Points, in no order, along strands that fork, close into loops and pass close to each other.
Points whose rows are less than 75.6 apart are linked; no others are. Some points are linked to none.
K798: [ 29 -13  67  28   9 -44 -22   0  -3   4  10  35  -7  37  34  24  39   1
  -4 -53 -23  31]
K163: [ 30  11 -76   7 -18  29   2  29 -10  -7  -2 -50 -52 -68 -21   7   8  -5
 -32  40  22  -4]
K594: [ -6  26 -20 -34 -30  -1  -1   5   3   0  36 -11 -45 -36 -46 -22 -21  12
   1  53 -25   2]
K953: [-33  -3  -1 -18  34 -25 -33  60   5 -21  26  22 -19   2  -5   6  10 -15
   8  22 -49   8]
K599: [-11  48  38 -47   1  -4 -14   7  -3 -14  30   9  17  13 -25 -14 -46  22
  56  33 -33  29]
K794: [ 27  -7  -8  17  18   5  14   9   2   3  27   5   4 -11  23  13  40  10
 -51  -6  33 -19]
K711: [-22   7  42  19  -6 -48 -22  23 -15 -12  -5  40  -6  35  20  13  31  26
  45  -3 -46  33]
K79: [-62  34  14 -26 -40   5  39  13  10 -17   2  22   8 -13  -4 -26 -11  21
  40  16 -15  39]
K314: [ -4 -55  61  11  28 -34 -29 -11  -9  -2 -31  20  -3  47  39  -1  -1 -48
  23 -62 -26  16]
K342: [ 24  -5  30   0  -4  12  34 -24 -13  29   9  10  25  -9  19 -27   1   2
 -32  -9  67 -14]
K274: [-53 -19  27 -38  -9 -27   0  12  -4   7   6  25 -20   3   1 -41 -12 -16
  12  24 -22   9]
K590: [ 22  38  36  11  -4 -32 -33   4  -6 -13  36  32  11  37   0  22  23  49
  28  -1 -40  31]
K996: [-13  24 -61 -12 -20  23  35   3  24 -35  21 -13 -19 -57 -17   9  18  33
  -8  39   5  18]
K299: [-43  -3  -8  10 -33 -44  19   3 -30  38 -13 -15 -22 -20  -1 -36  12  41
  18  46  28 -12]
K686: [ 27   0  78  14 -17 -18 -24 -22  -6  10  -1  58   6  24  51  -9  -1 -22
   8 -67 -13  26]
K799: [ 41  -5 -26  36  40  15 -25   1  20 -18  15  -1   9  22  -2  61  25  -2
 -34 -28 -37 -15]
K694: [-19 -12  48  14  25 -48 -39  21 -13 -18 -22  25  -6  44  13  27  16  -4
  62 -15 -58  37]
K956: [ -8  37  48 -39  22 -11 -38   3  -7 -17   8  10  30  31  -8  -6 -54  -2
  70  12 -40  32]
K639: [ 44   3 -33 -14 -19  32 -17 -34   5   7   8 -36 -31   1 -46 -11 -60 -20
 -13  17 -19 -28]
K576: [ -9   5 -38  -2 -18 -23 -12  31 -13  13  32 -11 -51 -39 -11 -19  25  18
 -23  48   0  -5]
K292: [-35 -17  19 -18  36 -17 -31  31   4 -23 -11  18   6  32  -5   7 -15 -29
  40  -2 -50  15]
K490: [ 30  39  -9   3  26  39   1   2  23 -31  44  25  35  -1  -6  41  16  21
 -16  -5 -25   8]
K111: [  7 -44   0  35  40  -4   7   6   4   6 -35 -17  20  29  27  34  24 -28
 -27 -39  21 -25]
K34: [ 27  -3  17  40  14   8  22   6   7  -1  11  18  20   9  40  33  52   6
 -49 -32  11  -1]
K320: [ 17  15  62  12 -34  12   8 -16  -2   9   2  55  28   9  54 -11   3 -25
  -8 -62  12  11]
K485: [ 55 -15 -45  29  17   4 -32  31 -27  33 -15 -44 -41  -7 -21   2  -9 -19
 -24   7  46 -36]
K505: [ -1  21  20 -52  44 -11 -46  35   6 -18  54   9   1   9 -20  -5 -41 -16
  23  20 -43  15]
K919: [ 11  27  21 -21 -20  14   4 -35   9 -10  15  20  20  22 -22  -9 -27  25
  14  10 -20  12]
K631: [-56  -3   7 -29 -19 -21  44   5  -8  35  -1 -20 -24 -62   0 -54  11  15
   4  28  49  13]
K994: [-17  -7 -12  27 -23 -41   2   4 -33  30 -20 -17 -14  11  -5 -15  18  40
  14  34  39 -22]
K605: [-46 -28  61 -22   4 -28 -19  15 -12  -4 -13  44  -7  25  28 -30 -17 -37
  44 -11 -35  28]
K227: [-15   0 -57   7  15   4 -29  47  15 -29  -1 -14 -26   2 -24  29  10 -12
   2  24 -46 -12]
K9: [  4   6 -46   0  -6  -2  32   7 -12  12   8 -31 -14 -75  -8  -7  34  36
 -15  31  85   2]
K835: [ -8 -27  -9   4   6 -33 -31  13  -9   5  -2  -4 -28  26  -5  -5   5  -4
   0  11 -22 -19]
K238: [-27   3 -15 -16  -9  -5  32  20  10   0  31   7 -14 -47  23 -25  42  24
 -33  14  35  19]
K475: [  9  -4  -4   1  -1   1  29  17   2   2  34  11   2 -33  26  -9  44  21
 -49   5  47   3]
K453: [  1   2 -30 -25  12  54  26 -17  33 -27   6  -4  16 -18 -27  11 -33 -34
 -18   6 -17 -12]
K607: [-21  -5  57 -28 -24  23  20 -14   8   7 -16  39  19   9  33 -39 -31 -49
  -5 -38   9  12]
K777: [ 19  12 -32  36  14  48  16 -23  21 -30  -7   3  43  17  -3  57  14  11
 -10 -13 -26  -9]
K855: [-44 -13 -15 -18   0 -36 -25  27 -10  15  10   2 -51 -14 -20 -32 -12 -15
   7  45 -40 -11]
K907: [ -3   4 -23 -33 -19  23  55 -27   5   1   7 -39 -16 -76 -22 -20  -9   3
 -23  32  50  -6]
K152: [-35  -6 -41 -16  -9  33  62   6  29 -23   3  -8   9 -54  12  -3  22   3
 -26   7  31  22]
K245: [-27  -3 -25 -13 -32   1  14 -16   1   0 -16 -27 -17  -7 -32 -17 -17   7
   9  38  -2 -14]
K748: [ 36 -10  -5   8  54  17 -31 -15  20  -8  17   4  20  28  -7  45  -8 -16
 -23 -40 -46 -11]
K426: [  7   8  32  36   5   1  10  24  14 -14   0  33  18  14  48  40  56  -6
 -23 -54 -14  21]
K930: [ 12 -27   4 -21  12 -14 -40 -26   2   4   7   3 -12  36 -20 -11 -38 -11
   7  -7 -38 -10]
K270: [  3  -7  31 -31 -12   1  35 -13  -6  26  24   7  -2 -26  11 -47  -3   0
 -32  10  56   1]
K736: [ -8  28 -15 -16   8  -4 -38   9   6 -21  10 -11   6  31 -41  17 -32  12
  48  28 -49   3]
K306: [ 17 -10 -36  -9  -9  29  26 -27  -2  18 -37 -60 -15 -32 -41  -9 -45 -28
  -7  22  50 -43]
K424: [ 19  17  78   3  -3 -15 -34  -6  -4 -10  -3  54  17  28  33  -1  -4 -21
  39 -59 -27  36]
K29: [-34 -19 -13  -4  -8 -47 -16  26 -26  42  -3 -13 -54 -27 -10 -39   1  -4
  -1  47   5 -23]
K943: [ -2  19   2  16  -3  49  52   4  25 -27  14  40  35 -24  44  15  28  -6
 -32 -35  10  18]
K334: [ 59  -7 -27  30  15  -7 -54 -31  -2   3  14 -15 -12  40 -29  37 -12  15
  -9 -25 -46 -15]
K6: [ -2  33  68 -18  16   0 -40   6  -3 -23  -9  38  33  24  26  -5 -32 -30
  63 -40 -33  42]
K145: [-54 -28  17   6   1  -5  12  25   6 -21 -54  15  16  29  35   2   8 -40
  14 -31 -15   8]
K801: [-12 -47  -4  27  35 -27 -11  23  -7  11 -38 -21  -2  26  14  16  19 -30
 -12 -18  22 -29]
K83: [-56 -11  15 -12 -19   8  28   4  13 -18 -37  13  20  16  17 -13  -9 -21
  20 -10  -8  13]
K933: [ -9  -4   7  32 -28 -36 -16 -11 -16   1 -19   5   1  46   0  13  29  45
  26  14 -22   0]
K970: [  3  -3 -32  -7 -10  -6  -7  23 -22  35  -5 -40 -46 -47 -25 -28  -2 -11
 -14  40  46 -20]
K115: [-51 -18  -5   0  22 -24  -9  53   4 -21  -3  19 -13   9   9  12  32 -12
  11   8 -40   6]
K556: [ 20  -2 -24 -10  33  27 -27  -7  26 -19  15   1  10  20 -22  26 -23 -22
 -13  -8 -38 -15]
K243: [ -9  28  70 -12 -39 -13 -25 -23 -16  -6 -17  47  16  37  15 -25 -31   1
  68 -21 -30  35]
K499: [ 12 -20  33  34 -20 -28 -15 -36 -12  10 -39   4  17  55  22   9   6  17
  20 -29 -12   1]
K122: [  3  -7 -27 -35  -5  43  41 -32  25 -11   2 -33 -10 -39 -32  -9 -37 -33
 -24  18   6 -25]
K341: [ 14 -52   9  25  22 -18 -20 -29 -10  18 -37 -17  11  52  12   9 -14 -14
   0 -31   1 -24]
K472: [ 11  -9 -26   6   0 -37 -42  44 -22  22  27  -4 -69 -11  -7 -16  20   4
 -26  36 -14 -16]
K912: [ 30  20  45  39 -36 -11   2 -25  -7   6   0  36  24  35  33  12  31  38
   3 -34  -5  16]
K417: [ 35   4 -21  11  -8  37  56 -55 -14  12 -11 -26  22 -38 -14   5 -13  16
 -17  16  71 -30]
K689: [-24 -18  38 -13  44  -8 -28  41  10 -28   4  31   8  26  21  19   5 -42
  14 -31 -42  23]
K300: [ 41   8 -30 -25 -24  21 -15 -10   5   9  24 -29 -56 -26 -45 -20 -41 -20
 -23  29 -17 -14]
K358: [ 32  20 -11  25  31   9 -11  20  21 -28  33  15  21  16  -1  61  41  18
 -23 -16 -38   5]
K879: [-58   0  34 -26 -14 -17  -1  13  -5  -4 -11  31  -2  16   6 -30 -16  -6
  47  11 -35  24]
K359: [ 32 -33   7  26  26 -36 -24   5 -15  25  16 -12 -16  20  12   8  29   0
 -34 -14  26 -28]
K510: [ 18 -20   2  25  10 -22   0  -7 -29  42 -34 -22  15  23 -16   0  -1  16
  13   2  74 -37]
K465: [ 21   8 -25  35 -20 -14  18   2 -19   9  16 -13   4 -13   7   9  48  56
 -20  22  54 -10]
K921: [ 72  14 -37   6  -4  33 -19 -27   6  -2  49  -2 -25 -10 -28  15 -21   8
 -39  16 -18 -19]
K531: [  2  15  13   5 -47   5  37 -31  -9  11   1   7  14   8   8 -20   9  39
  -7  15  27   3]
K918: [ -9 -14  -8  22   5 -48  -9  30 -43  51 -22 -16 -20 -11 -19 -19  21  25
  18  31  66 -27]
K857: [-11   8 -10  18   4  12  -7  -1  16 -30 -27   3  30  39  -8  38  10   7
  24  -9 -38   5]
K673: [ -1  54  37  -5  25  20 -22  29   9 -36 -11  13  63  20  26  33 -15 -15
  48 -33 -34  32]
K14: [-45 -21 -42 -15  25   1  26  38  -3  16 -20 -36  -9 -71  -1 -17  24 -21
 -14  15  76  -8]
K742: [-24 -22  13   2   0 -33   8  30 -14  16  11   8 -13  -4  26 -20  36   7
 -20   9  23  -2]
K495: [  5 -24   5  16  16 -33  -8  27 -20  28  12  -7 -18   1  14 -12  36   9
 -27   8  47 -22]
K173: [ 10   9  44   1  59 -15 -34  36  14 -28  19  25  19  25  18  41  14 -25
  13 -44 -46  32]
K412: [-23   2 -16 -34  48   7 -30  51  22 -29  29   9 -12   1 -20  10 -10 -35
  -3   8 -40  -1]
K401: [ 31  18 -23  -2  -9  30 -17 -47  12 -11   9  -8  12  27 -42  19 -38  17
  13  14 -35 -14]
K210: [ 40  20  -7 -29  -9  -2 -39 -19   6   4  53   0 -31   8 -49 -14 -47  12
   1  28 -35   1]
K816: [ -8 -14 -41 -38   5  20  18  19   3   8   0 -49 -38 -76 -21 -22 -13 -45
 -35  26  38 -18]
K51: [-32   6  -8 -27 -30  -6  49  -2   4  11  26 -10 -20 -60   9 -38  22  30
 -18  23  42  21]
K207: [-68  19   7  -8 -51 -12  45   5   2   2 -12  12  -4 -19  15 -36   9  32
  28  13   1  36]
K60: [-28   8  42  10 -59  -6  18  -5  -6  -4 -30  33  18  19  36 -23   2   0
  29 -23   4  19]
K369: [ 27 -48   1  26  42   2 -19 -47   3  17 -32 -17  26  46  13  27 -21 -24
 -15 -59 -18 -27]
K700: [ 19 -24   5  26  27  32  24 -28  -1  27 -20  -5  43  14  24  14  -1 -18
 -32 -35  40 -35]
K791: [-40  18  26   7 -64  -4  45   1  -4   0 -14  23  11  -4  35 -32  16  24
  22 -13  24  30]
K519: [ 14   7 -23 -28 -29  -4 -18  11  -8  21  25 -30 -74 -39 -41 -37 -22 -14
 -21  45 -10  -8]
K31: [ 17 -17  51  25  -7 -21   7   8 -11  14  -1  31   9  18  56  -1  40  -5
 -26 -47  23   6]
K477: [-56  -1 -14 -45   5  24  31  15  31 -30  -2  -2   8 -22 -21 -11 -20 -34
   4  10 -16  10]
K660: [ 21  30  21  12  11 -10 -36 -25   3 -20  -9   6  37  52 -12  35  -7  36
  46 -18 -48  22]
K534: [ 14 -21  -2  22  23  30  -6 -63  10   9 -42  -4  43  44   6  27 -29 -16
  -1 -45 -24 -21]
K211: [ -9   5  -4  -5  19  39  28  27  32 -31  20  30  29 -15  24  15  24 -17
 -32 -24  -3  15]
K887: [ 11   6 -56  -6  16  27 -31  20  21 -29   5 -19 -16   7 -40  27 -23 -26
   1  14 -43 -16]
K388: [  0  26  11  27 -31  36  42  -3  12 -16  -6  35  38   0  38  16  26   8
 -10 -39   8  18]
K936: [ 10   8  26  10 -13 -25 -38 -32  -6  -9 -17  13  12  61 -18  11 -16  38
  53  -5 -46  16]
K567: [-41 -16 -23   2  -2   6  42  13   6  -1 -28 -20  12 -18  16 -14  18  -3
 -11   3  48 -11]
K690: [  1   0  30   2 -33 -21   4 -12 -13  15  12  19  -3  19  15 -25  17  33
  -3  15  11   3]
K78: [ -6 -11  46  27 -13 -25  21  23 -20  17 -15  20  13   9  53 -17  40  -5
 -11 -34  56   5]
K180: [  8 -11  20  14  34  31 -14 -36  19 -10 -47  10  47  49  14  36 -25 -35
  13 -64 -46   3]
K710: [ 16   3 -72  10 -11  20  -8  37   4 -19  13 -30 -45 -44 -18  16  23  -4
 -35  34  -7  -8]
K680: [-27  -7  29 -20 -20  -4  37  16  -2  12   8  24   2 -24  39 -45  17  -5
 -24 -10  44  15]
K884: [ 43  12 -53  15 -41  11 -12  -2 -18  16  -4 -46 -54 -17 -38  -5 -18  11
 -11  45   9 -19]
K381: [ 40 -13 -42  17  14  23  11  -9   0   5   4 -28  -4 -15  -7  16   1 -12
 -43   8  34 -38]
K825: [ -2  15 -49  15 -43  20  51 -34   6 -24  -2 -25   7 -27 -14  10  13  52
   7  36  23   5]
K572: [ 36  30  47  29 -19 -20 -23 -15  -1  -4  16  37  18  41  14  28  30  45
  16 -27 -31  27]
K904: [ 11  39  30 -31  30  -4 -31  29   3 -19  52  23  18  16  -1   8 -14  14
  26  11 -32  27]
K856: [ 32  -9 -29   9  21  -4  -3  30 -18  30   5 -25 -16 -42 -18  -5  23  -8
 -30  19  83 -30]
K248: [-64  -2 -51  11 -16 -23  34  20  -8  21 -29 -34 -16 -54   3 -20  28  30
  16  41  35   8]
K698: [-47  -8 -74  20  -6  -6  23  29  -7   4 -36 -47 -16 -49  -6   1  29  12
   5  37  40 -11]
K323: [ 36  -3 -50  17  -8   0 -28  46 -27  32  -7 -44 -63 -37 -20 -12  -1 -17
 -26  36  28 -18]
K110: [  6 -18  -5  22 -10  19  -1 -53   9  -1 -46 -13  36  52  -5  18 -25   1
  12 -20 -16 -19]
K127: [ -6 -35  58  -5  23   0 -15  -9  10  -9 -30  34  19  32  41  -3 -16 -59
   9 -65 -25  13]
K612: [-31 -29 -44 -24  10  11   3  36   9  -1  -8 -32 -31 -39  -8 -11   0 -49
 -29  24  15 -19]
K119: [-17 -33 -49   2  24   3  -4  37   1   9 -29 -40 -18 -19  -8  -2   2 -42
 -22  13  32 -37]
K3: [  5  -6  54   8  25  17 -22 -21  16 -12 -44  37  37  32  35  16 -24 -49
  23 -78 -41  18]
K642: [-21  52  18 -52 -10  10  11   2  10 -19  39   2   9 -13 -41 -16 -39  18
  35  38 -26  24]
K27: [  6  44  59  -7 -35   5 -12 -20  -4  -9   3  44  30  32  10  -9 -24  17
  43 -18 -21  34]
K521: [-10  41  40   9 -57   6   7  -9   4 -15  -6  45  31  16  22  -7   1  11
  36 -24  -7  29]
K273: [-34 -28 -13  -7  28  -6  26  31  -7  21 -24 -19   8 -35   7 -21  19 -26
 -15  -1  78 -16]
K565: [ 64  -2 -29  -3   0  23 -37 -34   7  12  35 -13 -22  15 -37   2 -47  -6
 -23  -4 -32 -25]
K928: [  8  -3 -26  17 -22  17   2 -41   8  -6 -26 -16  18  36 -26  13 -17  19
  14  12 -16 -17]
K564: [  7   4  -9   0 -21 -13  -5  -9  -2   5  26   0 -16   5 -13 -12  15  31
 -13  28   1  -7]
K489: [-18  54  29 -27  13  30  -2  17  15 -35   0   8  59  11   7  10 -35 -14
  54  -5 -24  31]
K98: [  7 -18 -59  17  11  11   2  26  -5  -4 -14 -37 -12 -20  -5  15  20 -15
 -30  17  30 -32]
K423: [ 48 -23  -4  22  39  19   1 -29  -9  40  11 -14  16   5  10   8  -8 -14
 -44 -24  46 -45]
K558: [-40  10   1 -57  36   3 -20  39  18 -23  28   5  -4  -8 -30  -9 -37 -33
  25  25 -42  11]
K496: [ 29  -6 -40 -12  23  20  13  20 -14  23  -6 -33 -18 -81 -33  -9   4 -23
 -24  17  95 -19]
K100: [ -6   9  48  -2 -37   1  28   4  -2   8  11  47  13  -3  51 -34  15 -10
 -18 -35  28  20]
K992: [ 29 -19  52  37  -7 -12  -8 -36  -9  22 -33  19  22  49  35  14   7   2
  -1 -55  -1   1]
K654: [-13  -4  20   2 -22 -23 -22 -11  -6  -3  -4  14   1  44  -6  -5  -3  28
  30   8 -34   7]
K219: [ 18  31  -2 -30  11 -13 -47   2   1 -11  36  -3 -14  23 -51   2 -46  16
  39  32 -50   7]
K399: [-30  -4  19 -46  -5  28  44   5  25 -11  19  26  12 -30  20 -32  -9 -40
 -31 -15  14  15]
K130: [ 36   2   5  20  -6  27  17 -44  -1  10   9  10  27  20  15  13   8  18
 -29 -13   7 -11]
K165: [  5 -20 -11 -24   4   0 -13  -8   6   8  20 -12 -23  -1 -17 -17 -18 -21
 -27  17   3 -19]
K651: [ 36  37  58  27  -9  15 -19 -36   5   4   0  53  35  30  33  26   3   1
   8 -65 -29  23]
K745: [ 49  14 -16   8  12   9 -41 -38   5  -4  16  -1   9  41 -35  29 -28  22
  16  -9 -47  -9]
K661: [ 60 -19 -34  40   4 -22 -48  -9 -13  19   4 -32 -34  33 -15  21  -1  11
 -16  -7 -14 -32]
K107: [-11 -18  34 -10 -18 -23 -10 -20 -12  13  -4  16  -2  34  10 -26  -7  11
   6   4  -8   2]
K938: [ -1 -12  13  17  30  46  11 -18  23  -8 -30  18  47  26  30  33  -5 -40
 -16 -56 -24  -8]
K147: [ 39  58  36   9  35   7 -42 -22   2 -17   1   5  58  40   7  40 -18  26
  45 -28 -46  37]
K459: [ 17  29   0   7 -10  13  13   1  12 -22  34  29  18   6   4  17  28  35
 -10   4 -12  19]
K778: [-20  10 -62   3  -3   2 -11  49   9 -21  21 -12 -35 -30 -16  17  31   2
 -14  38 -29  -3]
K914: [-72  -6 -10  -2  -1 -43 -12  31 -12   6 -10  17 -27 -11  -9 -21  -3   5
  34  49 -51  -1]
K749: [ 54 -27 -21   3  33  27 -12 -34  -1  35  17 -19  -6  -3  -7  -6 -40 -34
 -51 -18  31 -50]
K288: [-20   7 -10  32 -39 -11  18  -4  -2 -11 -20   3  15  28  11  10  35  44
  14  10  -1   6]
K951: [ -2  21 -51 -23 -41  31  28 -14   5 -16  -4 -53 -57 -66 -52 -11 -27   1
   1  44 -14  -3]
K109: [-54  -1  -4 -56   6  18  35  21  30 -17  22   7  -8 -40  -4 -29  -6 -25
 -18  12   0  16]
K317: [-16 -26  23   2  -6  -9  20  -5 -10  20 -30  -6  14  18  20 -23  -2 -12
  -5 -11  40 -15]
K315: [ 23  61  40   1  52   4 -40  16   2 -33  -7 -11  62  27  28  47 -19  -4
  49 -32 -39  38]
K30: [  0   9 -11 -19  22   2 -48 -20   7 -23 -11 -13  16  44 -40  15 -58  -2
  54   6 -54  -1]
K667: [ 29  -5 -20  37   8  41  25 -34   7  -2  -3   2  38  10  18  41  19  12
 -31 -15   5 -24]
K783: [ 24 -34  28   4  22 -26 -20  -9  -3  15  18  11  -6  29  22  -7   8  -8
 -28 -26   4 -15]
K205: [ 33 -20  32   3  20  -9  10 -10 -24  45  12   8  16   6  14 -20   3   4
 -27 -17  80 -25]
K730: [ 37 -14 -33   4   2 -19 -54  35 -10  17  31 -11 -67   3 -17  -2  -2 -12
 -27  17 -27 -16]
K981: [ 67 -22 -36  31   9 -13 -50   6 -25  36  -4 -38 -42  19 -13   3 -18  -5
 -21  -7  17 -36]
K870: [-38  19 -30 -14 -11 -27  -8  35   0   1  35   8 -43 -45 -19 -20  19  28
  -4  49 -34  11]
K508: [-41 -17  15 -26   7  27  11  -2  25 -22 -30  11  28  26   5  -6 -30 -45
  17 -19 -27   6]
K70: [-41  44  21 -33 -15  17  20  17  15 -31   2  18  29   5  -6  -6 -29   4
  54   6 -23  38]
K964: [-42 -34   9  13  12 -24  -5  24   1 -17 -35   6   1  32  22  13  22 -17
  12 -15 -27   2]
K467: [ 13  -8  25   4   2  39  41 -27   2  17  -1  17  35  -6  37 -11  -6 -18
 -40 -32  38 -16]
K946: [ 17  34  35  41 -51   7  23 -12  -3  -5  -3  43  31  12  45  13  38  22
  -2 -41   9  20]
K132: [-35   5 -46   7  -7 -20  25  25 -16  36 -11 -36 -24 -84 -11 -19  34  39
  10  40  75   8]
K950: [-51 -24  20  -2  -8 -43   1  24 -20  14  -7  22 -16   6  25 -32  18   9
   9  20  -7   9]
K885: [-66   1  -8  -9 -15 -17   2  13  -1 -10 -20  13  -3  11 -13 -12  -7   8
  41  30 -40  10]
K501: [-17   7   2 -21   2  18 -21 -27  16 -21 -32  -7  37  42 -31   8 -54 -11
  50   2 -45   2]
K527: [ 14 -18 -20  25  18 -36 -32  38 -41  47 -27 -26 -33  -5 -31  -7   8  -3
   9  19  62 -39]
K370: [ -4 -27  13  30  28  18  18   6  17 -11 -29  11  32  24  35  36  27 -35
 -26 -50  -5  -8]
K156: [-34 -13  15 -25 -30  13  40 -38   8   8 -34 -20  12   8 -14 -32 -38 -12
  12  11  14 -12]
K702: [ 36  10 -42  25 -12   4  27  -8 -19  12   7 -24  -5 -43 -11   6  28  40
 -23  30  78 -18]
K591: [ -7   1 -54  -4 -11  29  38  -9  -5   8 -48 -68 -16 -60 -39  -3 -18 -14
   1  28  62 -27]
K754: [-12 -13 -52 -13  15  12  16  35  -2  13 -12 -50 -29 -83 -17 -11  12 -29
 -24  21  65 -10]
K771: [ -7 -16  18  30  -3 -14 -13 -19   2 -16 -46   8  22  59   9  31   9   5
  26 -26 -38   4]
K403: [  8   3 -11  41 -27  -7  22  -5 -10   1  -3  -1  13  14  21  16  52  52
 -12   5  28  -5]
K480: [-32   3 -37 -20   9  34  40  27  35 -39  18   8   8 -41  14   7  23  -7
 -26  -1   5  21]
K619: [-12   3  49 -49  -3  29  22   2  26  -5  26  46  19 -10  21 -33 -27 -45
 -19 -28  -2  17]
K15: [ 15  31  49 -18  45 -16 -41  37   7 -27  33  23  28  24  16  22  -1  -7
  28 -22 -38  38]
K16: [ 38   0 -17 -24   2  -9 -51  10   3  11  54   1 -55   2 -32 -15 -33 -12
 -20  21 -36  -9]
K228: [ 62   2 -29  21   3  33  17 -34  -6  10  24  -8   1 -15  -1  18   2  16
 -47  14  31 -35]
K917: [ 46  -7  31  36  -2   8   8 -51 -10  28  -8  13  32  33  30   7   7  22
 -24 -38  17 -16]
K504: [ 48 -28 -17   8  40  41 -15 -58   5  26  13  -9  11  14  -5  17 -42 -25
 -44 -37  -9 -41]
K546: [ 19   9  49  37   1 -34  -8  20   4 -14   6  34   7  30  35  43  61  13
  -6 -43 -26  32]
K705: [ 48  33  51 -20  54  -4 -61 -48 -14  -1   4  17  45  36   3   6 -57   5
  49 -54 -50  39]
K231: [ 37  16 -30   2 -16  14  -5 -14   5 -10  42   1 -13  -5 -25  10   4  23
 -26  27 -11 -13]
K232: [-33  -5 -63  -7 -14  11  47  -1   6  -3 -31 -57 -16 -71 -20  -1   7   7
   1  31  49  -7]
K934: [ 24 -40  61  18  16 -44 -16  -1 -15  22  10  26  -8  32  47  -4  26 -11
 -20 -46   6   7]
K984: [ -6  19  -8  -4 -51  13  62 -44  -2  -1  -2 -15   9 -22  -7 -16   1  46
   5  25  34   7]
K589: [-17 -14  46  -9  27 -26 -43   8  -8 -17 -22  23   5  42   3   8 -19 -16
  63 -17 -53  29]
K949: [ 45  20 -14  16  -9  12   5 -20   4 -12  53  17   4  -1   0  18  30  47
 -35  16   1  -3]
K188: [-33 -10 -13 -23  -7 -27   3  19 -19  41  -4 -34 -47 -56 -22 -47  -8 -15
  -6  44  36 -20]
K360: [ -1  11  61 -25  36 -22 -53  -3 -14 -18  -8  19  23  42  10  -5 -40 -15
  78 -21 -45  39]
K252: [-22  12 -31 -27 -44   6  40 -27  -1   6 -20 -62 -48 -64 -46 -24 -22  16
  13  46   5 -15]
K363: [-70   6 -44 -12 -19 -23  13  28   4  10   8  -6 -37 -56 -13 -25  17  23
   6  48 -22  14]
K272: [-47   7  -3 -17 -34 -29  40 -12 -21  41 -12 -34 -25 -57 -18 -49  -1  37
  18  43  48  -2]
K679: [  5 -46  53   5  37 -42 -40  -4  -4  -2  -3  23 -12  45  17  11   4 -23
  16 -50 -44  22]
K416: [ 20 -34  26   4  32 -34 -43   0  -1   2  17  18 -13  38   8   8  10 -13
  -7 -30 -35   3]
K134: [-41  30 -13 -43 -26   6  20  -2  10 -16  19  -9 -22 -30 -44 -18 -21  22
  26  47 -28  13]
K568: [ 18  11 -68 -13 -29  31  28   0   0 -12  -6 -56 -50 -87 -31   3  -7  -1
 -20  39  19  -2]
K400: [ 18   8 -20 -40 -19  28  31 -30  11   2  18 -38 -37 -63 -36 -23 -28 -20
 -34  30  22 -21]
K466: [ -6  15  30  18 -12 -48 -18  23 -18  -9  21  34 -11  27  12  10  44  53
  21   9 -37  24]
K395: [ -1 -63   4  16  30 -35 -29   0 -18  19 -39 -26 -11  38   7  -4 -12 -31
   7 -15  19 -32]
K968: [-17  19 -47  13 -29  14  35  -4  10 -29   2  -8   7 -14 -11  14  25  37
   4  27   3  10]
K297: [-14  -2 -25   2  -4  29  67   1  19 -12   5  -5  15 -55  30  -8  30  16
 -31  -6  64  17]
K87: [-27  -2  -3 -41  22  40  13   2  34 -27   1   7  25   0 -15  -1 -37 -42
  -3   0 -24   0]
K718: [ -3  -7 -19   5  -9  21  53 -20  -1   6 -25 -25  27 -21  -2  -4   2   9
  -9   9  62 -19]
K818: [ 30 -33  51  17  21 -29  -5 -12 -30  47 -12   7  16  27  17 -20   3  -1
  -8 -34  68 -21]
K264: [-42  14 -50 -12 -31   1  31   8   8  -6  11 -22 -34 -56 -21 -13  15  27
   4  45   1  15]
K479: [ 49  10 -32  12   2  19  40 -28 -21  16   3 -23   8 -62 -22   8   7  25
 -25  24  95 -21]
K520: [ 12  18 -42  19  15  30  -3   3  26 -44   1  -3  26  20 -22  52   7   9
   7   6 -38  -4]

How many points has the smallest loop of links through each point below? Write - if it is on no loop.
K742: 29
K111: 9
K992: 9
K508: -

A fork is a point with three links, a tip a point with one. Leave the first point through the second and follow the links. Name the first fork or tip that comes.
K173 / K15: K87
K576 / K870: K690
K227 / K887: K231
K426 / K34: K527
K485 / K323: K879
K572 / K912: K297
K914 / K855: K534

A piece is all that can be reached along the links. How many separate loops has the piece of each point below (a circle has one, a figure eight two, a Y none), and how many tips (points with one link)?
K417: loops 0, tips 11
K499: loops 1, tips 0
K928: loops 2, tips 3
